Points, in no order, along strands that fork, close into loops and pass close to each other.
Two points are linked if the straight distance between their rows is under 58.1. Some points are linked to none.
k_464: [ 17  10  31  11 -29  18  -4 -12  -8   6  28  13   3 -23  33 -10  15 -12
 -18   0 -25  22]
k_678: [-33  -2 -10 -15  26 -16  14  10   3  -7   0  -7  35  21 -45  -9  -9  12
  -6   7   8 -13]
k_497: [-29   6 -23   0   0   9   9  17  -7   2 -33  -4 -25 -17 -24 -16 -21  -3
  12  14   9  -6]
k_877: [ -3   4 -17  24   2 -11 -27 -13  -8  13   4 -29 -18   4  14 -12  15  -9
  28   1 -18  -3]
k_906: [-11   0 -23  20  -6   3 -32   0 -21 -10  -4 -16 -13   8   9  -8  -5  -6
  40 -10 -26 -15]
k_794: [ -6  14 -27  -3  -2   3   3  17  -7   6 -13 -28 -21 -16 -13 -11 -14 -15
  25  14  -2   4]
k_264: [ -7   4  10   4 -10  18 -43  21  -3 -38 -23  -6  -5  -2   1   7  -4   2
   6   6  -7 -24]
k_964: [-12  -3  12 -25   0 -25  22   4   7  20   5  14  30  -9 -15 -22 -10   2
 -28  -7  22  -8]
k_326: [  1  -2  23 -25   9  26  -7  -9  11  -2 -28  34  -8  11  -6  17   4 -16
 -32   4  -5  -3]
k_353: [  7  -2  -6  -8 -17 -26  20  -3 -17  41  27   2  27 -14 -12 -17  -3 -12
 -12 -28 -11  22]
k_35: [ 20  -2   5   8 -14  -6  12 -13   0  20  12 -29 -18 -28  27 -14   8   6
  15  -4  -3   5]
k_918: [-20   0  10  10  11   5  10 -24   6  16 -13  -5  -3  43  10  13  -7  18
   1   4   8 -19]
k_970: [ 26  12  27  13 -18  13 -15  -4 -22 -18 -14   2  -7 -13  22   2  -1 -38
 -22   3 -11  -6]
k_969: [ -9 -12   0  -3  12  -8  35 -19   0 -17 -14  17  22  28 -12   7  -2  18
   5  -6  26 -17]
k_91: [ -7  -4   5 -12  -3   7   3 -11   8  22 -11  35  28  11 -19 -13   2  -9
 -25   6  21  25]
k_362: [ 26   4  12   3 -27  -3   7  -6 -11   3  16  15  11 -34  24  -9   2 -13
  -8 -21  -7  16]
k_849: [-12   5  22 -23   2 -14   8  -3  15  28   7   5  18 -15   8  -3   4  17
 -24   1  12  -7]
k_875: [ 18   7  -3  17   8  -2 -29  10 -25   2   2  -9 -10  -7  10  33   0 -24
  18 -15 -33  14]
k_441: [ -4  -4   0  10 -18  -2   2 -22  -9   8 -23  33  21   7  -6 -13  20  -2
 -21 -25  -8   7]
k_432: [  7   0  -4  42  -8  -4 -26 -21 -17  17   6  -8 -14  12  19  -2  23  -6
   4   1 -29  20]
k_936: [-13   3 -11  -5  -3  26   2  -1  14 -10 -21  -6 -37  -7  -9  -7 -17   3
   2  13   2 -17]
k_140: [  3   7   8 -26  11   7  27 -18  24  10  14  17  -7  10   6   3 -14  16
  -7   8  22  -6]
k_219: [ 17   1  -2  10   7   7  -7 -17  -9  -1  21   1  15  40   1  13   4 -12
  22 -13 -14   9]
k_859: [  0  -5  19  -4  -9 -16  -5 -15 -10  16 -16  41  14 -12   8  -4  22   4
 -39 -27  -1   1]
k_356: [ -5 -16 -12 -15   2  -8  40 -10   9   8  38  23  41   7  -7  -3  -7   9
  10  -6  15  23]
k_47: [ 21  10  15  11   4   7 -20  -2  -1   2  25 -35 -20  27  28  11 -10  -2
  29  23   2  -7]
k_163: [ 19  -7 -16   2   9  13   2  12  15 -35  18 -14 -26  -9   7   7   2   9
  20  11  10  -3]
k_224: [ -3  -3 -30   3   8  -6  14  30   3 -32  27 -28  -3   5 -14   2 -25  28
  29  16  17  -5]
k_4: [-25  -2 -10  -4  19  -4   4   4  10 -16 -11   1  10  32 -33   3  -4  21
  -1  24  18 -18]
k_79: [ 10  -8  20  -2   4  -9  -6  18  -6   3 -15  13   8 -38  -3   8  27  -6
 -32 -11 -15  12]
k_946: [ 11  15  18   3   0  -9   7 -16   0  34  11  -9 -16 -14  43  -9   7 -10
  -3   2   1  -5]
k_833: [  1  -9  14   0   0 -26  -6   6   3   1 -17  11  26 -23  -5 -10  30   6
 -30 -18   4   5]
k_581: [-17  -6 -19   2  18 -15  -3  15  -5  -8   5 -33   1  -3 -10   9   3  24
  17  -3 -13 -19]
k_713: [-18  -5 -12  -5  -1  -7  24  13  20 -11  -1 -21   5  -7 -20 -16  -3  27
 -10   5  22 -13]
k_14: [  3   2 -29   6   5   6 -13  -6  -3 -15   7  -4   8  25  -5   3  -3  -1
  35 -12 -29  -4]
k_651: [-13 -17 -20  -9  10  -2  35   1  14  12  -9  10   2 -20 -18  -9   4   6
   0 -14 -11  15]
k_558: [ 18  21  17  -4  -7  32  -4  15  11  -3  25 -10 -18 -17  15  10  -1 -21
 -12  30  -7  12]
k_873: [  0  -1  10  14 -10  23 -14 -20 -13   7 -22   4  -9   9  13   9  10 -16
 -10 -21 -43  -1]
k_669: [ 14  11   6   3 -35  24  -6 -13  -6   6  -2   2  11   9   6 -25  -5  -7
   1 -11 -17  12]
k_778: [-24 -16 -23  -8 -11 -18 -12  40 -10 -30 -11  -8   8 -10 -16 -11 -40  18
  41  -9  -6 -13]
k_125: [-11   8  10 -10  13  -8   6   5  12  16   6 -14  18   8 -15  13  -1  13
  -9  -4   8  -6]
k_59: [ -1   2   7  18 -13  -1  -4 -33 -15  42  10  10  -9  14  23  -2  17  -1
 -11  -9 -19  22]
k_390: [ 19  -2   8  15   2  32 -15  16  -4  -4  14 -22 -34 -16  29  23   5 -27
   3  34 -20  13]
k_252: [ -2 -17   8 -23  30 -31  20  21  10 -11 -10  20  20 -14 -26   7   9  13
 -18   3  38  -4]
k_239: [  5   6   6   7  -9   7  16  13  -1  12  13 -28 -21 -19  16   5 -10   4
  14   9   9   5]
k_582: [-16  -7   8 -14  21 -10  12 -11   8 -27 -19  14  10  40 -13  17  -4  20
  -6  11  31 -37]
k_206: [ 16  20  12  -1   7  -7 -23 -11  -3   7  11 -23  -6  17  18  13   6 -19
   7  17   5 -26]
k_665: [  9 -12 -27  18 -13 -12  -1  13   4 -39  -2  -6  -9 -23   6 -22  12 -12
   6  -9   9  -1]
k_632: [  4  15   2  -5  12 -10 -16  -3  -9  -4   1 -20   4  26  -3  17  -6  -6
  19   3  12 -25]
k_95: [  2  -5   5 -17  29 -11  10  14  15   4 -23  23  -4  -3 -28  16  -1   9
 -17  15  27  10]
k_331: [-10  -7 -12   2  11 -10 -25  13 -24 -20 -33  12  10  16 -33   6   0  -9
  16 -19 -12  -7]
k_452: [-21  -5   4 -18  13 -33  25  -2  -4  13   1   7  50  12 -35 -16  -3   4
 -14  -7   8  -3]
k_856: [-12  -3 -17  -3  -5 -21  21  13  18  -6  33 -29  25   8 -22 -15  -9  23
  -3   6  31  -3]
k_729: [ -5   5  22   0   8 -12   0 -19   0  34   4  27  13  23  11  24   7  -1
  -7   7  24  19]
k_440: [ 12  -6 -16   6  -6   7  -6   5  19 -37  13   6  -9 -16   9  -4  14  -3
   0   1   4  10]
k_681: [ -9   1  -4   0   2  32  -4  18  18 -24 -11 -15 -41  -1  -6   8 -22  24
   1  27   9  -1]
k_845: [-12   4 -21  -3   4  20  -7  29   3 -23   7 -26 -25   9  -8   8 -30  32
  29  23  16  -8]
k_284: [ 19  12  23  -5  -8  -6   6 -38   3  15  11  11  -2  -2  39 -15   5 -10
  -2 -12   2 -13]
k_400: [  5  15  26  -5  -2  -6 -18 -17   1  10  -8   2  -1  14  14   0   3 -17
 -23  10  14 -24]
k_358: [ 23   4   9   4   6  20 -18  11 -10  -6   2 -15 -25  -8  16  28  -4 -21
  15   0 -23  -3]
k_673: [ 16  14  19   2 -19  12 -28  15  -7 -28  -9  -7  -1  -3  10  -1  -3 -26
  -4   9   7 -18]
k_231: [ 21  -2 -15 -14  -4  -5  19 -13  18  -5  35  24  17   4   4   2   4   3
   2  -2  26  25]
k_448: [-15  -8  -1   7 -14   4  13  -9  -2  14 -15  13  30  14 -14 -24  -1  13
 -11 -13  12  14]
k_355: [ 14  -6   6   9  -3  -1   3 -15   6  19  33  12   8  -5  35   1  21  18
 -11  -8   0  36]
k_723: [ -6   6  22   3  -6 -12   2 -24   1  17  -6  -9  -1  24  22  -1  -2  15
 -11   9  21 -30]
k_962: [-32   0 -18   5  17  -1 -40  30  -6 -13 -46   4 -32   0 -21   4 -10   3
  18  23 -14 -28]
k_598: [-11  -6  11   3   7   8  -6 -19  -9  18 -19  -1  -7  35   6  13   9   7
  -3 -14 -23  -6]
k_48: [  8  -1  18   2  -5   7   4  -2   4  -4  -4  21  -4 -42   3   3  24 -13
 -36 -14 -40   7]
k_609: [ 13   1   6   8 -15  22  -2 -15  -9  -1   7  10  -4 -19  19   2  18 -16
 -21 -11 -49  13]
k_683: [  9   3  -6  11   3  -5 -32   9 -22  -9 -18  -4   2  10  -5  24   5 -15
  10 -18 -16  -1]
k_425: [ -1  -6 -13  -8   3  -5  40   3   2  24   0  -1   4 -16 -11  -1 -18  -2
   8  -7  10  18]
k_477: [ -5   0  -6  -7  17   8   1  13  14   7 -17   7 -16 -23 -21   8   9   0
 -13  16   1   8]
k_144: [-29  -7 -21   0  19  -7 -24  15 -16 -21 -42   9 -12   4 -16   2  -9  -3
  30  -2 -18 -22]
k_116: [ 10 -10  -5  10 -30  -7   8  -6 -22  16  12  -2  10 -19   1 -17   1 -12
  -1 -36 -13  30]
k_170: [  7   8  12   2  13 -15  -5 -21  -7  12  20  10  22  34   2  29  -3  -2
   2  -9   6  11]
k_901: [ -3  -7  -9   1  18   6  12  -1  14  25  -1   3 -13 -13   3   6  20  10
 -11  -4 -18  15]
k_914: [-20 -20 -13  10   1 -12  31  -9   4 -25  -3 -11  17  16  -3  -1  -6  30
  19 -15  25  -6]
k_955: [ 29   1   3 -10   1  29   8  12  16 -24  25  -8 -35 -16   6   4  -7  -8
   4  26   6  10]
k_898: [  3 -17  -6 -10  -6 -14  33 -13  -2  24  36  15  27  -8   0 -13   2   2
  -5 -24   1  29]
k_67: [-18 -10 -11  15  -1   0   5   6   5 -11   0 -21  -4   5  -2  -3   8  23
  13   2   7  -2]
k_641: [-10  -6 -34  -2   2 -12   4  34  -3 -29  10 -25  10  -7 -24 -16 -39   4
  39  -2  11 -12]
k_228: [  8  -8  36 -19  -6  19  -4  -3   0   0 -33  49  -6 -17  13  10   5 -12
 -34  -1  -2   8]
k_171: [  3  13   6 -31  -4   7   5   1  23  18   0  35  10  -3 -17  -9  -8 -14
 -23  18  24  11]
k_980: [  3 -17 -36  24 -21 -20  -9   6  -7 -28   4  -7   4 -11   3 -28  17   1
  24 -24 -13   0]
k_736: [  2   0 -23 -10   3  -9  24  12  -5  10   1 -20  -7 -17 -26 -13 -25  -7
  21  -2   7   2]
k_260: [ 23  15   0   6  -8   2 -27 -16   4 -16  29  -9  10   3   8 -17  19 -12
  -5  -4 -19 -10]
k_905: [ 17   6  41  -8 -13  18   2   3  -7  -3 -17  15  -9 -22  17  14   2 -23
 -21  -3  -7   0]
k_442: [  5  15 -20  -5   4  -1  -6  16  19 -16  13 -15  -5 -10 -22  -3  -8  -4
  -2  24  20   3]
k_394: [-22  -1   6  -3  13  15 -42  25  -6 -24 -39   2 -20   3 -12  11  -9  -5
  -4  22 -11 -31]
k_160: [ -8  -4   4  17  -2  -1  14 -38   0  42   6  27   7  27  15   7  14   7
 -10  -2   6  17]
k_473: [  9  17   5  11  -5  21  -3  11   1   7  20 -37 -34  14  22  -2 -14  16
  18  29   8  -6]

A fork is a point with three links, a tip a point with one. Leave the first point through the second and follow the links. Name the first fork or tip that comes.
k_171, k_91: k_609
k_95, k_477: k_778
k_875, k_358: k_980
k_163, k_955: k_326
k_914, k_969: k_125
k_125, k_849: k_67
k_845, k_681: k_252

How many points has the smallest loop of links through each point below? Write 0 if it is on no loop.
k_875: 0
k_906: 9
k_473: 0

A piece is two or more points that can be reached from each other along the links. Count, over all rows, the pieces, the separate loops (a circle has one, a figure eight two, a Y none), the forks (points with three links) and the tips (points with one).
pieces: 5
loops: 1
forks: 3
tips: 11
